Each row is a point on a landscape with many peaks, with its height.
A climber steps from a point to the highest of its 2 nearest points, and stops where none of them is higher. Distance is the straight distance between rows; heights are no part of it.
<1966> height 50.7: 124, 146, 117, 239, 131, 150, 98, 94, 165, 132, 125, 162, 160, 173, 154, 170, 134, 142, 135, 95, 134
<229> height 33.4: 188, 109, 125, 151, 159, 109, 100, 123, 149, 106, 151, 132, 173, 174, 176, 126, 118, 165, 175, 157, 66
<549> height 56.7: 145, 130, 138, 135, 158, 155, 111, 81, 119, 114, 129, 137, 115, 145, 120, 103, 125, 187, 151, 136, 146
<166> height 33.3: 143, 95, 148, 79, 118, 49, 129, 186, 152, 94, 124, 75, 108, 40, 124, 104, 124, 118, 110, 137, 119
<1215> height 16.3: 77, 189, 101, 180, 107, 151, 150, 55, 116, 107, 100, 130, 128, 99, 123, 148, 123, 149, 141, 83, 155
<1660> height 43.8: 96, 152, 135, 133, 141, 124, 146, 146, 94, 118, 116, 153, 68, 138, 134, 91, 178, 100, 116, 108, 163
<799> height 19.3: 148, 109, 131, 115, 123, 52, 89, 137, 122, 97, 124, 123, 112, 92, 81, 91, 122, 194, 121, 141, 139
<1282> height 51.5: 130, 145, 60, 142, 122, 143, 127, 82, 108, 126, 121, 187, 180, 185, 141, 166, 146, 132, 142, 129, 98
<1443> height 18.8: 70, 150, 123, 144, 113, 61, 157, 144, 154, 134, 126, 149, 96, 100, 137, 104, 116, 91, 124, 76, 124
<1648> height 26.4: 117, 152, 85, 190, 91, 175, 105, 109, 111, 180, 63, 163, 159, 174, 109, 179, 125, 121, 121, 106, 194
<1551> height 53.0: 116, 120, 111, 89, 124, 107, 90, 119, 141, 101, 138, 139, 163, 190, 175, 124, 106, 87, 127, 125, 79
<711> height 34.1: 127, 131, 84, 178, 113, 181, 104, 81, 124, 143, 115, 151, 207, 133, 113, 202, 85, 167, 143, 137, 128
<328> height 12.3: 117, 131, 101, 149, 135, 143, 54, 85, 155, 137, 108, 194, 161, 194, 136, 170, 120, 153, 128, 120, 145
<603> height 7.1: 156, 85, 155, 87, 129, 148, 102, 153, 142, 118, 139, 67, 166, 138, 159, 127, 85, 103, 139, 155, 81
<10> height 45.0: 118, 174, 120, 81, 124, 152, 199, 107, 89, 144, 140, 92, 137, 125, 135, 124, 135, 78, 163, 114, 104
<1493> height 63.5: 176, 122, 127, 167, 147, 123, 126, 105, 154, 178, 121, 164, 111, 140, 100, 103, 103, 192, 160, 148, 139
<1701> height 28.3: 152, 140, 107, 90, 87, 128, 114, 136, 79, 127, 136, 116, 154, 164, 92, 134, 164, 121, 117, 132, 127
<402> height 28.6: 110, 117, 170, 154, 145, 133, 92, 168, 119, 150, 104, 151, 78, 170, 124, 118, 147, 146, 97, 129, 195
<561> height 35.8: 129, 146, 88, 156, 118, 163, 104, 67, 131, 165, 106, 174, 139, 130, 75, 172, 138, 191, 134, 127, 181
<27> height 27.0: 99, 155, 170, 158, 131, 119, 104, 169, 74, 136, 100, 150, 79, 128, 114, 108, 163, 150, 102, 123, 217
<1033> height 35.4: 164, 90, 160, 102, 164, 130, 180, 186, 159, 134, 116, 98, 73, 106, 171, 97, 168, 95, 118, 168, 109
<62> height 42.9: 113, 97, 154, 155, 143, 134, 77, 115, 179, 117, 141, 125, 145, 134, 152, 136, 81, 134, 110, 129, 110
<1839> height 18.7: 136, 97, 137, 86, 143, 76, 102, 143, 130, 72, 133, 118, 92, 78, 118, 87, 141, 174, 103, 160, 128
<281> height 64.0: 157, 124, 147, 126, 135, 110, 101, 151, 110, 160, 86, 137, 70, 120, 89, 84, 97, 197, 125, 151, 182
<812> height 18.6: 109, 141, 120, 88, 158, 191, 136, 79, 121, 149, 124, 162, 130, 161, 136, 154, 72, 124, 123, 150, 128
<863> height 55.2: 136, 144, 84, 113, 95, 110, 162, 130, 99, 110, 150, 94, 185, 150, 145, 154, 167, 67, 169, 98, 77
<774> height 38.2: 135, 165, 70, 195, 129, 123, 130, 60, 169, 117, 114, 193, 176, 136, 118, 154, 144, 174, 149, 103, 113
<1626> height 18.2: 67, 165, 112, 94, 102, 92, 171, 117, 117, 130, 131, 131, 98, 101, 113, 128, 119, 80, 117, 85, 131
<991> height 43.7: 154, 122, 127, 156, 124, 93, 143, 114, 145, 115, 167, 100, 149, 111, 119, 104, 146, 150, 166, 114, 100
<1617> height 31.6: 160, 80, 137, 131, 163, 115, 112, 143, 177, 90, 99, 124, 63, 117, 168, 87, 144, 152, 103, 180, 126
<1598> height 19.7: 114, 118, 130, 111, 104, 49, 84, 163, 97, 104, 109, 131, 115, 73, 90, 103, 98, 159, 109, 120, 165
<2002> height 52.3: 158, 84, 179, 159, 153, 112, 128, 154, 203, 118, 151, 76, 117, 102, 157, 121, 109, 126, 124, 133, 98
<1030> height 31.5: 170, 74, 113, 101, 175, 92, 147, 122, 193, 107, 146, 136, 123, 114, 162, 112, 140, 139, 132, 160, 67
<1432> height 19.5: 88, 129, 161, 79, 136, 167, 130, 133, 128, 106, 171, 94, 133, 103, 119, 124, 119, 89, 91, 138, 121
<1280> height 36.2: 144, 139, 103, 170, 107, 138, 76, 82, 146, 143, 120, 150, 186, 158, 106, 165, 75, 179, 145, 118, 111
<578> height 44.2: 150, 95, 154, 137, 112, 77, 84, 181, 158, 118, 82, 109, 92, 150, 153, 90, 96, 126, 110, 138, 110
<1818> height 19.9: 149, 116, 110, 121, 164, 123, 158, 84, 168, 143, 162, 160, 145, 113, 116, 124, 108, 161, 146, 136, 100
<101> height 39.0: 125, 104, 137, 111, 124, 129, 84, 130, 130, 80, 147, 107, 139, 134, 127, 110, 127, 154, 113, 150, 114
<270> height 41.0: 102, 99, 131, 135, 109, 118, 75, 138, 152, 115, 153, 125, 152, 129, 101, 140, 111, 137, 76, 115, 127
<1794> height 31.7: 162, 107, 153, 102, 141, 68, 140, 151, 163, 85, 145, 70, 127, 69, 150, 99, 141, 118, 142, 119, 87
<505> height 51.3: 129, 145, 142, 116, 92, 64, 139, 169, 103, 110, 133, 92, 110, 99, 113, 89, 130, 110, 135, 102, 136
<1364> height 39.4: 136, 155, 70, 172, 99, 102, 134, 84, 140, 123, 133, 154, 164, 109, 89, 146, 153, 170, 139, 94, 133
<1249> height 52.7: 92, 129, 197, 114, 119, 84, 112, 216, 98, 118, 100, 97, 79, 59, 126, 105, 83, 122, 87, 145, 155
<1954> height 25.5: 68, 162, 134, 189, 133, 123, 150, 124, 146, 145, 134, 143, 87, 121, 127, 128, 137, 113, 111, 68, 169
<1063> height 42.5: 146, 150, 112, 170, 136, 170, 123, 127, 94, 148, 104, 147, 137, 222, 162, 129, 136, 137, 173, 129, 134
<310> height 25.4: 127, 155, 161, 111, 115, 124, 119, 182, 43, 148, 92, 141, 83, 114, 82, 94, 160, 157, 113, 144, 209
<1725> height 44.3: 102, 133, 73, 126, 110, 186, 104, 83, 93, 116, 123, 177, 185, 151, 119, 194, 184, 122, 95, 136, 145
<408> height 39.8: 110, 135, 57, 133, 76, 158, 138, 114, 97, 128, 113, 160, 168, 140, 98, 175, 202, 97, 100, 133, 141
<1479> height 18.0: 88, 152, 108, 87, 140, 148, 109, 77, 123, 132, 110, 183, 111, 156, 123, 134, 106, 136, 110, 123, 155
<650> height 11.7: 139, 106, 136, 137, 141, 143, 58, 124, 137, 127, 112, 153, 144, 200, 146, 132, 109, 152, 113, 145, 133
<2025> height 30.9: 105, 157, 97, 97, 99, 150, 142, 94, 80, 100, 129, 117, 157, 152, 110, 141, 160, 114, 126, 123, 114
<1575> height 31.4: 116, 115, 177, 110, 162, 182, 130, 137, 146, 141, 114, 110, 82, 152, 170, 118, 81, 99, 123, 149, 118
<1656> height 69.4: 137, 114, 124, 120, 136, 108, 178, 97, 171, 132, 187, 92, 178, 76, 123, 143, 119, 102, 158, 102, 85
<1804> height 19.2: 93, 135, 102, 172, 106, 67, 126, 138, 162, 117, 137, 159, 122, 143, 133, 127, 156, 100, 120, 67, 122
<2024> height 20.9: 124, 125, 154, 93, 108, 130, 141, 148, 115, 123, 183, 94, 144, 106, 94, 139, 162, 89, 108, 130, 111
<1937> height 14.4: 134, 148, 108, 192, 132, 101, 95, 107, 149, 150, 99, 188, 114, 170, 117, 127, 142, 170, 135, 103, 156
<1179> height 26.3: 98, 139, 113, 176, 148, 120, 175, 107, 174, 145, 155, 166, 110, 103, 116, 125, 142, 115, 135, 88, 133
<1206> height 37.2: 138, 146, 87, 167, 138, 125, 119, 59, 168, 165, 134, 203, 150, 132, 93, 154, 121, 195, 142, 124, 145
<2062> height 35.2: 195, 126, 105, 162, 110, 123, 165, 131, 116, 160, 155, 108, 173, 152, 102, 137, 153, 144, 185, 124, 103
<60> height 51.4: 115, 110, 146, 134, 157, 113, 128, 109, 172, 88, 130, 129, 109, 148, 185, 101, 125, 114, 126, 120, 85
<537> height 15.6: 98, 184, 79, 206, 92, 119, 130, 78, 123, 101, 75, 150, 131, 126, 133, 141, 144, 139, 154, 80, 141
<175> height 17.5: 65, 167, 86, 133, 139, 154, 140, 56, 143, 141, 121, 188, 119, 115, 124, 155, 114, 130, 109, 94, 157
<1223> height 37.8: 140, 151, 88, 135, 103, 131, 120, 80, 126, 142, 128, 133, 164, 136, 92, 146, 100, 171, 144, 114, 122
<227> height 47.9: 169, 118, 178, 101, 133, 162, 117, 173, 92, 163, 113, 100, 89, 119, 88, 104, 120, 153, 113, 183, 165
<584> height 30.7: 149, 95, 147, 106, 172, 99, 168, 137, 186, 84, 173, 105, 112, 68, 168, 79, 180, 110, 134, 128, 103
<1229> height 33.9: 191, 128, 123, 75, 150, 159, 171, 121, 112, 135, 177, 91, 182, 121, 140, 147, 127, 119, 194, 156, 77
<7> height 31.8: 115, 141, 74, 189, 123, 192, 123, 67, 133, 138, 106, 178, 182, 132, 126, 207, 137, 145, 136, 132, 149
<952> height 35.0: 107, 122, 157, 74, 136, 153, 131, 164, 112, 150, 121, 140, 92, 148, 132, 111, 125, 79, 86, 149, 139
<702> height 23.8: 143, 134, 113, 115, 89, 123, 108, 134, 79, 140, 138, 125, 149, 112, 44, 126, 136, 178, 107, 138, 165
<1586> height 36.6: 135, 138, 135, 120, 141, 182, 176, 112, 116, 143, 180, 78, 194, 116, 146, 175, 109, 123, 181, 142, 85
<1378> height 30.2: 181, 93, 142, 61, 168, 98, 176, 139, 162, 118, 143, 104, 98, 45, 128, 103, 148, 131, 128, 164, 101
<126> height 59.6: 98, 116, 149, 140, 146, 69, 123, 140, 153, 138, 101, 132, 68, 67, 121, 103, 74, 145, 113, 108, 146
<428> height 26.5: 106, 144, 60, 199, 71, 158, 101, 77, 101, 96, 56, 141, 171, 131, 114, 171, 177, 127, 119, 104, 159
<1968> height 22.5: 124, 127, 165, 70, 114, 115, 164, 163, 106, 143, 180, 110, 128, 50, 76, 122, 151, 105, 95, 143, 135
<1162> height 48.0: 127, 145, 175, 145, 135, 195, 137, 125, 91, 147, 147, 105, 113, 115, 71, 127, 125, 161, 110, 150, 183
<541> height 46.6: 102, 128, 123, 168, 140, 140, 140, 114, 140, 97, 167, 135, 150, 163, 164, 131, 171, 105, 125, 107, 114
<1886> height 31.0: 141, 100, 151, 153, 184, 110, 115, 120, 189, 116, 97, 157, 59, 108, 164, 91, 115, 164, 111, 151, 144
<1413> height 39.5: 185, 100, 154, 71, 123, 111, 138, 176, 109, 135, 142, 85, 113, 110, 109, 91, 158, 107, 137, 164, 118
<1614> height 18.3: 83, 147, 141, 112, 108, 169, 135, 114, 111, 113, 158, 93, 156, 132, 133, 151, 122, 66, 110, 100, 119
<1793> height 43.5: 126, 159, 143, 141, 111, 177, 161, 104, 85, 130, 149, 82, 141, 108, 86, 137, 127, 142, 142, 121, 145
<31> height 23.7: 130, 158, 105, 166, 100, 154, 119, 132, 91, 164, 79, 147, 121, 171, 105, 131, 142, 133, 137, 102, 183
<427> height 60.7: 117, 116, 109, 95, 194, 160, 155, 103, 141, 110, 180, 152, 154, 157, 191, 136, 142, 118, 149, 154, 81
<79> height 33.2: 99, 117, 159, 100, 148, 151, 106, 131, 124, 128, 105, 136, 78, 134, 147, 108, 88, 105, 89, 137, 159
<1143> height 31.1: 178, 77, 123, 71, 175, 109, 174, 124, 212, 113, 134, 109, 114, 57, 158, 114, 110, 135, 129, 168, 76
<162> height 56.8: 101, 131, 157, 101, 109, 92, 125, 161, 121, 122, 101, 105, 76, 86, 122, 93, 60, 119, 119, 118, 149
<1088> height 43.6: 193, 93, 137, 81, 139, 130, 126, 157, 117, 151, 128, 123, 104, 132, 93, 100, 131, 157, 128, 190, 128
<1458> height 6.2: 158, 101, 150, 140, 120, 139, 88, 139, 150, 139, 161, 74, 186, 158, 147, 138, 69, 131, 153, 132, 80
<75> height 54.5: 88, 165, 146, 164, 85, 178, 100, 128, 89, 139, 113, 91, 138, 148, 123, 138, 103, 113, 115, 101, 153
<635> height 68.7: 174, 101, 159, 164, 135, 104, 133, 147, 140, 169, 112, 139, 68, 115, 95, 90, 115, 183, 144, 137, 153
<1637> height 5.2: 158, 112, 140, 160, 109, 149, 96, 136, 133, 149, 128, 91, 159, 152, 97, 135, 68, 171, 162, 123, 117
<1035> height 50.9: 137, 134, 154, 103, 158, 141, 194, 140, 131, 139, 139, 131, 85, 104, 134, 93, 161, 105, 146, 131, 123
<1348> height 46.4: 101, 108, 168, 168, 178, 184, 149, 112, 160, 126, 160, 129, 110, 133, 154, 127, 121, 126, 135, 120, 132
<1128> height 47.6: 155, 114, 146, 126, 103, 61, 141, 170, 134, 137, 138, 86, 118, 135, 126, 99, 136, 83, 151, 103, 111
<747> height 49.1: 124, 160, 95, 73, 92, 109, 170, 133, 104, 150, 143, 101, 154, 138, 122, 140, 136, 60, 144, 101, 96
<1858> height 46.9: 158, 137, 122, 128, 122, 156, 136, 133, 86, 132, 108, 116, 153, 210, 167, 122, 120, 126, 184, 134, 89
<961> height 56.2: 95, 134, 163, 134, 91, 58, 138, 207, 85, 144, 120, 94, 99, 94, 99, 111, 115, 102, 115, 104, 159
<1429> height 47.0: 169, 120, 165, 116, 129, 126, 145, 134, 119, 114, 164, 62, 158, 108, 121, 112, 138, 131, 163, 129, 95
<1336> height 38.8: 81, 173, 118, 139, 115, 106, 151, 129, 70, 118, 118, 163, 103, 81, 77, 135, 174, 151, 104, 101, 192
<295> height 49.4: 126, 134, 142, 185, 130, 117, 123, 126, 152, 100, 135, 117, 125, 170, 181, 113, 138, 117, 158, 98, 91
<300> height 41.5: 134, 138, 114, 164, 102, 97, 142, 122, 119, 136, 143, 108, 133, 98, 87, 126, 157, 144, 142, 102, 131
<1928> height 61.4: 142, 149, 114, 129, 121, 100, 164, 106, 139, 91, 166, 91, 186, 138, 174, 131, 148, 102, 183, 84, 72
<1800> height 27.8: 190, 86, 128, 79, 178, 110, 159, 139, 182, 128, 145, 122, 150, 118, 208, 134, 136, 93, 191, 143, 51
<202> height 54.4: 133, 116, 130, 196, 141, 144, 117, 111, 164, 138, 160, 138, 184, 162, 145, 166, 110, 150, 147, 118, 106
<361> height 41.9: 73, 151, 141, 110, 158, 90, 148, 152, 124, 127, 131, 172, 69, 86, 120, 94, 155, 121, 95, 104, 173
<350> height 56.6: 113, 101, 174, 98, 137, 102, 102, 205, 127, 123, 75, 106, 48, 73, 138, 104, 90, 133, 79, 169, 163
<1507> height 12.7: 101, 122, 102, 145, 161, 147, 89, 73, 169, 143, 140, 209, 169, 182, 153, 175, 97, 141, 119, 133, 108
<1200> height 59.9: 172, 128, 119, 161, 167, 140, 101, 86, 145, 137, 103, 160, 124, 174, 133, 109, 112, 206, 172, 144, 128
<1515> height 11.0: 147, 90, 136, 106, 147, 150, 102, 146, 132, 136, 118, 144, 117, 194, 147, 127, 109, 116, 113, 166, 128
<2022> height 24.0: 132, 128, 135, 83, 95, 92, 65, 183, 58, 122, 96, 136, 118, 131, 76, 107, 125, 148, 85, 144, 166
<738> height 24.6: 60, 145, 133, 188, 102, 119, 136, 144, 120, 128, 138, 114, 114, 85, 104, 143, 124, 126, 104, 74, 175
<534> height 27.3: 93, 144, 94, 175, 103, 132, 182, 124, 137, 158, 153, 141, 137, 99, 99, 152, 172, 98, 113, 93, 144
<151> height 64.2: 116, 139, 159, 127, 104, 161, 112, 146, 92, 124, 120, 83, 125, 161, 133, 115, 122, 119, 125, 123, 133
<1173> height 53.5: 115, 128, 139, 84, 148, 80, 179, 149, 140, 132, 126, 139, 71, 109, 141, 79, 139, 86, 139, 114, 116
<1166> height 58.0: 125, 110, 112, 124, 180, 166, 136, 104, 129, 132, 145, 181, 141, 200, 187, 142, 138, 124, 149, 160, 93
<1340> height 13.0: 120, 100, 131, 116, 172, 140, 102, 98, 175, 162, 132, 190, 132, 170, 156, 145, 64, 124, 107, 153, 122
<834> height 57.2: 103, 93, 164, 141, 165, 96, 152, 161, 185, 120, 122, 123, 70, 29, 145, 104, 98, 142, 98, 140, 132
<628> height 4.4: 149, 136, 128, 162, 105, 137, 59, 122, 115, 152, 89, 121, 143, 161, 89, 117, 85, 188, 135, 114, 155
<1117> height 20.5: 88, 136, 116, 114, 94, 80, 67, 122, 114, 130, 99, 142, 119, 113, 84, 125, 82, 155, 97, 111, 170
<1241> height 29.8: 145, 95, 146, 73, 172, 115, 193, 141, 179, 114, 168, 99, 137, 68, 155, 117, 161, 71, 146, 128, 90
<2011> height 23.6: 111, 161, 155, 112, 88, 119, 79, 187, 39, 158, 90, 143, 102, 122, 66, 127, 123, 147, 96, 133, 210
<268> height 64.8: 117, 125, 137, 100, 114, 91, 164, 115, 162, 143, 146, 98, 131, 91, 119, 117, 89, 88, 163, 91, 100
<433> height 44.1: 143, 149, 114, 87, 129, 114, 138, 110, 88, 103, 95, 135, 92, 174, 139, 75, 146, 136, 145, 124, 122
<189> height 59.3: 151, 121, 128, 173, 150, 158, 105, 122, 134, 149, 157, 136, 196, 168, 162, 175, 74, 160, 184, 152, 71
<748> height 13.9: 123, 119, 130, 145, 165, 124, 83, 97, 157, 160, 114, 193, 109, 154, 125, 125, 123, 155, 120, 130, 175
<1991> height 23.5: 139, 151, 81, 191, 48, 145, 110, 118, 96, 117, 71, 113, 176, 128, 81, 156, 159, 139, 121, 102, 148
<1209> height 56.3: 143, 117, 147, 56, 144, 96, 180, 148, 147, 133, 106, 92, 79, 90, 149, 84, 100, 85, 136, 127, 105
<340> height 23.3: 81, 141, 150, 135, 101, 126, 122, 149, 103, 126, 151, 111, 133, 89, 81, 143, 138, 125, 83, 110, 158
<1323> height 32.2: 177, 122, 130, 141, 92, 118, 153, 155, 119, 166, 164, 86, 172, 134, 98, 150, 144, 100, 159, 109, 109
<930> height 46.8: 94, 153, 107, 190, 72, 141, 121, 125, 118, 150, 114, 93, 156, 161, 131, 163, 89, 104, 140, 89, 127
<1538> height 37.3: 136, 114, 114, 127, 131, 136, 88, 83, 124, 80, 165, 126, 187, 155, 136, 135, 126, 166, 130, 140, 92
<1511> height 19.8: 112, 131, 89, 153, 84, 85, 97, 128, 146, 122, 130, 165, 163, 164, 126, 153, 140, 111, 98, 91, 114
<1953> height 21.0: 96, 142, 85, 151, 74, 121, 98, 131, 131, 155, 93, 164, 137, 181, 117, 154, 129, 84, 94, 88, 157
<1437> height 33.1: 160, 101, 157, 126, 154, 136, 127, 164, 140, 118, 118, 103, 74, 135, 147, 95, 148, 134, 118, 164, 128
<1674> height 34.7: 178, 113, 134, 144, 154, 127, 131, 109, 151, 97, 144, 102, 137, 133, 166, 105, 107, 175, 185, 162, 83
<1969> height 48.9: 105, 159, 116, 114, 122, 208, 110, 94, 76, 116, 133, 142, 157, 163, 115, 173, 164, 124, 94, 146, 162
<1461> height 25.2: 139, 108, 166, 46, 137, 118, 123, 183, 118, 106, 113, 121, 71, 75, 127, 103, 138, 115, 69, 188, 128
<686> height 17.7: 99, 163, 106, 79, 90, 117, 156, 107, 92, 142, 107, 153, 107, 104, 84, 126, 114, 112, 116, 95, 152
<669> height 20.4: 130, 97, 125, 103, 147, 108, 143, 123, 170, 135, 143, 150, 101, 99, 111, 112, 107, 131, 119, 141, 114
<673> height 36.3: 90, 183, 99, 145, 77, 143, 147, 110, 63, 115, 97, 118, 119, 66, 72, 145, 169, 136, 113, 113, 186
<607> height 17.0: 67, 158, 93, 165, 133, 165, 158, 61, 139, 113, 140, 150, 144, 110, 139, 164, 137, 124, 133, 83, 135
<1994> height 29.2: 121, 150, 64, 205, 92, 175, 122, 87, 110, 106, 73, 156, 183, 163, 149, 191, 148, 129, 149, 115, 138
<1262> height 22.2: 81, 133, 157, 97, 133, 134, 106, 127, 115, 115, 138, 145, 103, 90, 84, 130, 139, 137, 74, 130, 171
<712> height 13.5: 128, 98, 136, 127, 150, 133, 79, 121, 172, 163, 102, 163, 102, 148, 127, 120, 58, 143, 104, 141, 152
<155> height 56.9: 116, 128, 176, 91, 161, 140, 78, 151, 101, 120, 100, 147, 70, 83, 94, 108, 131, 176, 86, 179, 215
<815> height 52.6: 120, 147, 144, 159, 158, 178, 120, 103, 110, 142, 122, 138, 112, 145, 115, 131, 134, 157, 116, 132, 186
<2026> height 30.1: 126, 93, 162, 171, 166, 121, 97, 167, 165, 149, 98, 151, 68, 119, 141, 106, 120, 148, 93, 149, 171
<357> height 48.8: 124, 142, 58, 157, 135, 138, 143, 86, 134, 153, 147, 181, 197, 168, 167, 194, 113, 128, 167, 127, 78
<1290> height 52.9: 171, 120, 118, 149, 134, 146, 123, 145, 106, 154, 144, 125, 189, 202, 178, 160, 104, 136, 207, 145, 73
<1383> height 15.0: 133, 171, 83, 192, 104, 97, 129, 94, 125, 138, 85, 156, 129, 173, 132, 128, 147, 156, 159, 81, 134
<1782> height 45.6: 140, 136, 97, 135, 154, 111, 162, 108, 167, 143, 161, 140, 181, 141, 196, 155, 90, 95, 190, 112, 48
<1995> height 37.9: 137, 97, 155, 94, 163, 101, 179, 205, 144, 147, 100, 114, 33, 65, 148, 98, 140, 100, 99, 171, 141
<47> height 40.5: 77, 163, 130, 113, 121, 88, 166, 172, 79, 137, 117, 179, 82, 81, 98, 118, 158, 108, 91, 106, 198
<423> height 41.4: 155, 132, 146, 83, 137, 127, 145, 133, 101, 101, 116, 95, 105, 165, 181, 90, 137, 103, 163, 133, 99
<1570> height 38.5: 174, 122, 118, 174, 98, 128, 142, 135, 102, 153, 142, 109, 142, 136, 72, 132, 172, 167, 150, 125, 142
<953> height 48.6: 111, 109, 153, 120, 181, 171, 191, 114, 167, 131, 154, 125, 83, 111, 165, 106, 132, 114, 134, 126, 119
<536> height 29.9: 122, 110, 163, 80, 183, 197, 165, 128, 158, 115, 124, 98, 111, 117, 200, 115, 96, 86, 131, 166, 91
<758> height 37.1: 137, 153, 70, 192, 97, 141, 125, 115, 103, 111, 123, 123, 201, 187, 165, 170, 160, 127, 181, 110, 76
<665> height 21.3: 74, 155, 136, 99, 106, 107, 77, 133, 90, 113, 110, 157, 115, 92, 77, 142, 132, 154, 80, 124, 203
<107> height 55.0: 121, 82, 160, 145, 175, 116, 148, 157, 220, 120, 130, 92, 75, 66, 180, 107, 104, 122, 106, 147, 107
<1753> height 58.2: 130, 102, 127, 78, 165, 130, 152, 120, 161, 119, 175, 139, 170, 128, 183, 141, 125, 86, 134, 147, 74
<1539> height 53.1: 92, 88, 159, 141, 170, 124, 124, 137, 195, 93, 138, 129, 83, 104, 174, 106, 129, 122, 95, 128, 110
<322> height 52.5: 145, 125, 176, 114, 143, 160, 102, 158, 84, 111, 114, 111, 74, 108, 98, 89, 156, 174, 106, 173, 172
<1519> height 16.9: 108, 172, 103, 81, 103, 148, 128, 103, 75, 153, 106, 159, 111, 123, 71, 146, 126, 127, 113, 135, 181
<373> height 28.8: 187, 86, 153, 83, 179, 105, 177, 145, 194, 108, 131, 82, 139, 82, 213, 118, 142, 81, 159, 142, 74
<1580> height 22.4: 117, 133, 110, 146, 92, 109, 117, 144, 110, 168, 105, 151, 110, 157, 96, 128, 115, 119, 117, 113, 162
<210> height 55.5: 92, 113, 108, 80, 138, 121, 122, 116, 149, 108, 160, 163, 150, 162, 158, 139, 137, 80, 102, 123, 91
<128> height 34.0: 116, 176, 95, 130, 69, 155, 146, 108, 63, 109, 96, 105, 145, 131, 92, 148, 179, 111, 128, 120, 148
<431> height 39.7: 161, 86, 137, 97, 145, 82, 150, 200, 142, 161, 81, 145, 55, 96, 125, 106, 120, 111, 90, 181, 142
<326> height 47.7: 107, 143, 89, 206, 113, 130, 129, 94, 146, 105, 136, 143, 166, 157, 157, 158, 167, 126, 127, 88, 113
<664> height 55.3: 107, 144, 152, 87, 122, 181, 86, 118, 87, 122, 120, 120, 127, 159, 115, 136, 128, 125, 98, 140, 156
<1997> height 31.9: 127, 141, 103, 156, 93, 160, 69, 107, 90, 115, 111, 141, 151, 157, 92, 158, 169, 169, 119, 126, 179
<1536> height 50.1: 106, 136, 201, 113, 104, 91, 148, 210, 97, 135, 137, 73, 86, 51, 103, 100, 109, 94, 107, 136, 143
<1640> height 46.5: 121, 143, 112, 126, 122, 113, 134, 129, 105, 109, 115, 150, 102, 193, 147, 110, 181, 104, 135, 114, 133
<317> height 17.2: 63, 156, 117, 158, 99, 169, 139, 92, 115, 91, 148, 107, 155, 113, 133, 160, 135, 101, 115, 91, 134
<502> height 49.9: 122, 142, 105, 106, 107, 111, 131, 128, 117, 114, 120, 136, 143, 207, 178, 121, 140, 77, 139, 113, 97
<379> height 29.3: 137, 129, 108, 166, 90, 137, 172, 148, 130, 175, 167, 111, 155, 127, 84, 164, 160, 95, 125, 119, 123
<1878> height 29.1: 114, 150, 98, 200, 117, 191, 71, 114, 119, 129, 91, 156, 152, 180, 125, 179, 155, 138, 116, 116, 187
<13> height 41.1: 133, 145, 89, 175, 79, 156, 135, 125, 110, 136, 129, 105, 193, 177, 160, 172, 107, 105, 171, 97, 87
<1607> height 36.0: 162, 126, 112, 135, 152, 139, 136, 76, 126, 87, 177, 123, 178, 128, 142, 131, 128, 177, 176, 141, 75
<182> height 34.2: 103, 133, 106, 169, 120, 144, 69, 95, 130, 139, 133, 152, 156, 107, 67, 165, 145, 179, 101, 125, 182
<1353> height 65.6: 146, 121, 133, 101, 141, 91, 170, 114, 180, 119, 179, 94, 178, 99, 177, 140, 124, 70, 178, 86, 73
<57> height 46.7: 131, 120, 156, 181, 121, 100, 99, 143, 165, 110, 111, 96, 103, 145, 153, 90, 103, 135, 140, 102, 109
<1890> height 33.6: 183, 136, 76, 164, 77, 118, 142, 121, 97, 118, 130, 117, 190, 174, 130, 140, 170, 147, 181, 103, 86
<1375> height 39.6: 129, 152, 117, 159, 121, 199, 186, 82, 106, 139, 165, 101, 178, 109, 109, 168, 118, 139, 166, 129, 110
<475> height 35.9: 184, 101, 157, 54, 114, 71, 118, 186, 115, 108, 112, 66, 106, 81, 125, 82, 125, 109, 130, 152, 105
<901> height 8.3: 140, 108, 174, 59, 124, 179, 117, 151, 117, 138, 141, 72, 133, 130, 141, 127, 90, 75, 112, 173, 94
<1379> height 19.1: 129, 134, 119, 100, 155, 167, 158, 87, 122, 158, 155, 154, 142, 130, 104, 143, 120, 140, 130, 147, 138
<1481> height 44.6: 83, 128, 157, 172, 158, 164, 96, 96, 166, 107, 143, 134, 113, 128, 151, 122, 113, 143, 104, 109, 141
<898> height 32.4: 165, 104, 114, 108, 158, 92, 115, 113, 170, 79, 159, 150, 145, 152, 170, 113, 148, 152, 142, 149, 65
<1410> height 28.7: 164, 103, 165, 63, 151, 114, 178, 174, 150, 121, 142, 62, 104, 34, 134, 109, 153, 96, 110, 169, 104
<460> height 60.4: 147, 113, 165, 111, 152, 117, 100, 182, 117, 141, 73, 138, 53, 92, 107, 100, 100, 170, 92, 175, 182
<483> height 47.1: 117, 146, 80, 148, 147, 133, 182, 81, 151, 148, 169, 178, 189, 133, 172, 180, 116, 108, 184, 98, 64
<1134> height 42.0: 154, 86, 133, 91, 135, 78, 116, 187, 168, 135, 99, 115, 90, 120, 150, 102, 103, 106, 100, 149, 121
<106> height 26.6: 131, 127, 165, 35, 141, 99, 153, 163, 107, 94, 136, 97, 87, 57, 131, 94, 162, 81, 87, 167, 110
<405> height 23.9: 130, 101, 166, 85, 137, 102, 145, 177, 116, 131, 131, 124, 89, 65, 94, 111, 135, 132, 87, 162, 152
<1352> height 21.1: 135, 112, 128, 101, 120, 98, 139, 144, 132, 165, 135, 132, 116, 124, 90, 129, 118, 111, 113, 132, 130
<127> height 9.9: 157, 105, 151, 84, 140, 184, 111, 153, 99, 147, 128, 105, 142, 184, 144, 141, 108, 98, 124, 179, 112
<490> height 25.8: 147, 139, 127, 88, 69, 106, 75, 154, 67, 108, 123, 107, 137, 131, 75, 106, 148, 159, 113, 125, 141
<353> height 54.7: 151, 122, 82, 123, 151, 143, 120, 113, 114, 140, 153, 192, 166, 211, 154, 159, 164, 134, 134, 154, 104
<1845> height 38.1: 137, 128, 164, 62, 126, 142, 130, 156, 95, 123, 112, 103, 98, 169, 157, 89, 136, 72, 118, 151, 112
<1039> height 53.7: 154, 126, 167, 126, 105, 168, 126, 158, 95, 111, 142, 42, 146, 127, 117, 102, 121, 123, 140, 131, 117
<399> height 60.3: 130, 127, 138, 57, 127, 124, 153, 128, 141, 134, 131, 103, 119, 120, 138, 111, 75, 80, 136, 124, 95

Where does a climber stop that starts at each point below?
<373> => <635>
<686> => <1364>
<175> => <1364>
<2024> => <1656>
<229> => <1656>
<1519> => <1364>
<1598> => <151>
<1575> => <427>
